Points, in no order, along strands that fork, close into loops and pass close to each other.
(in the rows, 128 means zero)
Points whose rows are less than 119 apart are linked; no others are. Some points are linked to none.
moder: [168  87 106 115 118 143 157 126 167 152 169 149 104 133 204 143 162 159
 129  62 125 142 113 196 170  69 145]
niru: [111  92 146 128 122 118 134 138 104  72  92 130 160  98 109 178  69 126
 112 129 109 153 124 112 133 117 147]
zirug: [106 147 146  76 146 152  67 113  80 125  93 121 191  59  61 135 107 140
 146 141  47 176 186 114 124  86 128]
zes: [147 128  90 108 117 125 148 131 157 175 162 148 142 166 137  43 176 114
 129 160 169 106 136 138 140 150 117]
fuz: [144  91 136  73 100 116 116 121 135  94 109 130 158 136 102 161  75 126
  68 126 110 191 116 161 151 138 101]
neki: [136 134 164 131 117 174  96 148  99 103 124  97 155 137 109 136  83 119
  98 169  93 139 147  77  90 110 110]
pinav: [128 149 173 178 120 158 109 153 124 103 138 121 117 109 145 146 115 118
 124 136 123  84 130  78  60 111 137]
Zabu: [ 94 158 160 109 164 185  76 130  86  95 109 122 157  37  73 156 126 134
 135 123  63 117 171 108 112  99 123]
tuka: [161 146 136 130 116 139 130 128 156 146 119 136 120 152 128 119 128 128
 100 139 163  99 129 136 129 123  87]
Tabe: [174 121  56  97  87 104 112 164 152 136 164 135 118 183 207  63 176 156
 133 110 134 123 117 162 141  96 150]
simin: [ 95  78 111 128 152 124 150 105 136 168 121 112 122 137 109 111 146 128
 165 103 119 208 147 164 151 197 132]
siba: [ 84  92 116 171 127 136 184 171  96  91 182 103 120 140 158 126 111 121
 127 154 135 135 107 112  97 153 185]
Mil: [131 133 111 138 142 104 105  93 118 134  80 118  86 148 115 132 113 149
 180  97  99 161 141 130 126 196 106]
zoso: [ 93 156 151 104 158 138 138 127 129 125 128 178 129  69 101 145 134 127
 119  84  83 125 145 158 121 142  90]
vib: [ 94 211 150 142 115 136  79 132 100 125  98  70 166 126  84 127  99 157
 119 192 102 154 151 112  90 104  82]
zok: [134 112 108 120 110  83 161 121 159 150 112 155 135 119 155 127 161 142
 132  96 185 109 105 187 169  95 141]
Ruso: [154 107 133  92  98 128  50 117 109 125 101  92 144 175 105 104  88 142
 116 142 119 207 151 106 107 159 116]
Vub: [159 151 148 177  87 114 132 119 125 102  94 111 127 190 119 156  98  99
 122 196 139  91  91 100 130 101 105]
dif: [ 40 109 148 169 151 156 148 151  89 105 136 103 149 113 132 126 107 126
 147 164 136 138 121 102  81 152 162]
fina: [163 163 137 152 120 165  98 112 121 149 126 119  95 199  91  98 122 119
 123 184 104 110 139  76  98 153  82]
rak: [148 147  64 115 108  60 163 104 146 127 142 134  75 166 148 123 159 145
 151 136 159 137  93 173 174 140 129]
rom: [119 181 152 155 149 159 117 139 123 184 148 103 114 177 112  81 127 135
 132 165 109 132 157 113  84 157  79]
gasiz: [103 122 134 134 150 143 127 130 108  83  96 152 132  80  97 167  82 124
 150 133  97 102 150  94 121 116 131]
loso: [ 80 143 112 129 109 113 130 133 116 120  94 138 133 148  93  93 128 130
 115 163 161 122 136 144 109 197  98]
gon: [130 177 136 165 155 169  88 122 135 166 125 127 139  78 103 120 153 124
 142 123 120  76 177  70  96 124 120]
lof: [115 180 149 159 155  86 152 103 144 165 105 127  92 128 130 155 108 162
 166  91 123 133 122 140 128 128  93]
Zonuf: [ 52 110 180 125 145 131 142 127 107 141  84 131 154  48  91 148 137 114
 110 107 113 155 130 179 121 128 130]
tilim: [137 118  88 160 136  92 189 132 136 103 136 143 127 118 147 162 129 105
 153 140 149  81 138 113 173 100 180]
sipob: [109 139 146 168 160  91 180 112 140 176 132 132 118 129 152 150 123 138
 163 103 154 132 110 137 136  95 130]
Toda: [155 149 142 127  90 129  53 123 116 135  83  71 145 165  94 100 110 138
  97 162 145 171 135 124  96 166  90]
rudeb: [177 156 141  81 142 116 109 158 161 129 152 155 141 112 194  75 146 134
 137  37 104 104  91 105 100 101 130]
rem: [148 115  51 131 131  58 151 110 144 147 133 157 119 127 162 101 176 134
 186  93 135 114 132 133 176 131 195]
dabiz: [158  78  82 108 130 130 163 115 140 119 151  98  95 160 152 162 142 137
 131 121 126 185 127 180 195 123 162]
zug: [136 113 121  94 111 114 160 125 146  79 116 155 120 130 116 156 106 127
  82 113 132 140 114 178 163 150  83]
tet: [132 122  75  84 102  63 170 115 171 123 131 163 123 129 151 131 154 142
 126  92 147 125  96 211 186 133 129]
Zetor: [209 113  49 101  92 117 121 132 159 140 165 138  94 184 202 116 176 146
 126 109 137 115 137 166 177  81 151]
sib: [115 187 177 133 111 168  59 165 105  62 141 107 132  56 115 159 151 134
  76  92 128  87 142 122  87 135 114]
Fev: [ 58  74 155 105 150 159 161 142 100 137 172 136 134  82 135 127 151 121
  84  83 123 171  85 203 114 166 156]
Kevun: [139 123 133 110 176 177  88 100 104 167 111 109 144 122  75 111 114 125
 153 136  87 169 193  86 122 143 111]
Mugod: [160 119  89 135  91 120 134 111 129 133 161  88  74 222 117  85 170 120
 110 203 155 140  89 143 146 138 101]
fut: [ 69  76 123 153 170 131 161 133  91 145 130 106 148 124 118 117 115 118
 150 153 131 175 148 116 138 148 160]
fufe: [ 93  97  96 121 107  99 158 138 128 121 107 141 148 118 111 101 147 122
 117 133 185 128 134 176 145 192 142]
Visar: [112 100 155  79 138 128 148 158 143 149 185 165 161  86 185 100 179 126
 123  70 148 106  76 144 125  76 174]
duzeg: [175 120 102  89 116 110  48  81  98 121 116 108 110 194  91 111  94 115
 142 170 102 191 125  64 135 145 109]
kikot: [ 87  52 134 124 128 145 154 152  98  94 138 138 140  79 128 133 134 103
 104  94 142 144 115 164 136 159 175]
rovav: [117  80 115 100 133 145 114 110 126 137 120  99 141 154 109 100 129 134
 117 134 139 196 149 165 142 195 108]
Sisad: [128 152 135 171 130 130  97 114 116 107  64 109 125 114 103 167  78 130
 157 159 102  85 142  64 105 114 124]
tuno: [ 58 142 185 125 151 139 123 159 103 113 168 138 141  55 138 144 149 136
 127  83 142  99  89 127  73 132 178]
gol: [128 124 148 164 121  90 160 120 147 144 103 135 131 110 151 164 130 131
 127 110 178  96 103 152 140  90 131]
Bivug: [106 158 136 122 140  90 132  90 114 128  82 124  96 165  80 155  81 139
 159 180 119 146 111 105 142 125  79]
vap: [ 45 122 181 109 159 165 137 151  75 124 169 152 122  59 115 149 138 134
 116  70 103 146  92 166  84 153 158]
kazu: [ 91  77 120 137 166 152 164 130 128 153 157 139 118 123 122 109 135 113
 154 108 121 160 157 118 139 169 160]
beze: [134 164 196 162 132 166  99 147 128 114 157 118 129  80 166 156 148 114
 114 116 162  49 103  84  79  87 151]
lagog: [ 83 146 141 133 167 146 184 149 124 127 178 157 110 135 141 133  92 130
 135 139 101 130 124 114  98 139 105]
Paf: [155 142  80 128  85  96 139 173 144 140 171 129 117 205 178  44 161 137
 146 138 125 121 102 137 109 155 138]
Lela: [130  94  83 114 104 114 141 126 136 112 128 111 105 175 122 100 139 130
 111 152 170 164 124 179 151 193 116]
fud: [140 105 112 179 118 106 150 120 122 102 110 112 102 151 142 158  92 120
 162 149 133 106 126  83 147 115 164]
Tobi: [103  95 106 140 136 134 187 167 103  71 182 110 129 145 142 157  94  97
 103 171 115 145 119 113 138 134 161]
dos: [107 149 178 109 132 114 113 153 134 134 140 151 139  45 145 114 171 142
 120  49 132 101 103 134  88 129 155]
tebu: [175 121 145 140 113 169 129 145 133  95 137 133 124 164 122 134  89  97
  98 177 113 111 144  74 128 116 108]
per: [161 147 113 155  76 110 135 151 148 143 169 128  91 215 134  75 143 130
 101 167 143 114  98 144 107 135 102]
tifub: [123 173 186 118 114 146  81 152 130 100 141 154 122  46 121 163 159 127
  96  55 127  87 115 134  93 120 135]
Luki: [180 134 128 130 128 120 112 125 158 174 122 157 147 110 155  82 167 126
 127  88 162  69 137 121 134 106 140]
marod: [151  86 154 148 118 144 141 126 132  90 114 126 167 114 135 176  94  87
  92 158 154 102 128  97 163  70 142]
kopo: [ 70 167 162 140 147 122 124 129 115 131  91 142 123  48  99 150 136 150
 147  71  96 142 136 159 108 146 120]
Diter: [164 142 145 169  98 108  85  93 119 118  72 101 154 182 109 157  86  98
 136 215 131 112 100  64 133  98 128]
bodis: [130 202 140 169 136 128 102 121 158 174  99 147 159  91 125 120 140 126
 143 146 134  32 144  66 101 112 129]
valoz: [131 130  53  94 122 114 169 128 156 167 197 129 113 179 153  83 201 131
 132 177 168 132 124 165 177 126 141]
Ragi: [ 99 128 138  83 160 159  88 109  94 141  90 124 157  93  68 133 118 141
 147 121  54 193 184 137 117 146 111]
nenuz: [157 158 136 148 168 181  76 102 132 195 116 100 129 116  92 110 154 130
 128 113 119 130 189  99 121 147 103]
ber: [137 142 126 176 106 122  58  91 111 120  42 103 165 141 106 164  64 118
 167 197 100 101 124  46 120  94 151]
suker: [149 134 160  48 140 118 116 168 152 124 162 139 167 104 191  77 168 140
 106  57 132 109  73 136 105  70 136]
sebok: [140 111 165 107 120 132 121 141 119  94 109 111 155 113 111 165  76 128
  71 120 130 170 130 143 110 112 107]
sakol: [ 98 132 144 142 136 102 104 103 116 131  59 109 125 101 100 144 115 155
 152  88 106 169 141 158 120 153 116]
Big: [193  81  64 108 111 155 144 120 146 119 182  99  80 177 183 156 162 145
 127 118 131 160 147 168 183  95 150]
sata: [108  95 133 118 170 147 189 150 120  99 188 138 120 118 138 162  85 112
 105 131  96 155 117 122 151 125 135]
zafar: [126 140 136  87 129 117 141 102 157 131 107 182 124 116  98 139 131 128
 109 107 120 134 126 180 157 160  72]
Bur: [157 158 158 182 121 138 115 130 130 109  94 129 114 105 143 186  89 122
 137 126 117  57 122  71 103  84 130]
siz: [143  87 125  91 113 119 149 146 159 143 168 164 133  95 205 116 175 141
 121  47 121 125  78 191 145  75 160]
Balu: [ 85  90 156 139 141 140 146 140 122 116 131 145 151  81 115 141 132 109
 104 117 153 117 125 145 116 125 137]
zavuf: [ 75 187 146 160 147 133 138 140 123 161 121 127 124 144 117  88 129 132
 160 167 129 110 148 103  74 157  96]
Vufen: [169 113 111 146 127 145  71 102 106 134 106 102  99 187  96 114  95 116
 152 172 105 143 144  51 118 157 126]
zak: [139 100  98 116 136 122 177 113 148 132 159 125 113 151 124 142 145 115
 123 140 150 146 135 162 197 117 132]
nuvo: [139 132  62 114 108 104 166 106 132 138 169  83  87 203 127 116 188 120
 120 213 181 141 111 159 174 123 133]
Sodif: [192  75 139 113 120 156 142 138 133 101 147 116 143 151 115 149  94  87
  83 173 145 113 147  78 172  82 130]
rosil: [149 106 112  94 136 136 147 136 169 171 171 171 148 121 159  84 164 121
 132 100 149 114 145 137 143 118 131]
zazo: [159 160 141 142 126 125 111 106 155 162  96 172 155  88 110 119 132 108
 125 124 156  38 143  97 138 110 121]
Zisi: [199 138 124 102 128 123 145 143 177 142 174 164 103 143 201 110 126 149
 137  60 112 108 118 121 126  87 110]
Tigu: [151 127  48 135 111  74 165 124 137 119 122 149 120 129 148 126 168 116
 162 141 169  84 147 123 180 120 192]
tor: [201 112 111 120 124 137 136 121 163 141 158 162  95 124 190 135 137 134
 156  43 100 130 128 161 155 106 136]
tuk: [ 48 178 129 152 133 121 122 128 101 124  75 121 150 129  89 116 123 139
 144 180 138 122 135 138  78 178 101]
duziz: [149 119  95 119 122  99 139  89 147 152 124 137  92 163 141 117 144 146
 176  97 135 144 118 154 152 180 124]
zuzu: [108 186 152 134 133 106  98  98 109 120  76 102 145 152  80 151  85 143
 128 188 119 133 121 111 112 112  73]
Rimib: [115 121 123 154 135 108 141 118 115 112 109 111 114 168 117 147  81 132
 140 159 124 153 122 105 129 136 126]
geto: [135 126 177 151 116 183  81 159 108  89 124  98 142  88 122 148 125 122
  84 122 131 111 148  94  81 107 131]

A piece is two or more points that can be reached from each other along the links. Count, over all rows, the pieces, the separate loops (a circle has one, a figure eight two, a Y none), the forks (points with three links) and the tips (points with one).
pieces -> 5
loops -> 2
forks -> 4
tips -> 10

How many points has the smallest loop of links through each point below? Write none if it is on no loop.
tifub -> 21
suker -> 7
gol -> none
Luki -> none

Name the points in between on the shortest way along the links from the first point to the second, in order.
Tabe; zirug -> Paf per Mugod nuvo valoz zes rosil Luki zazo bodis gon nenuz Kevun Ragi
rom; kazu -> zavuf tuk loso fufe Lela rovav simin
Balu; gasiz -> Zonuf kopo zoso zafar zug fuz sebok niru
rak; tebu -> duziz Mil sakol kopo Zonuf Balu kikot Fev vap tuno dos tifub sib geto neki
Lela; lagog -> rovav simin kazu fut dif siba Tobi sata
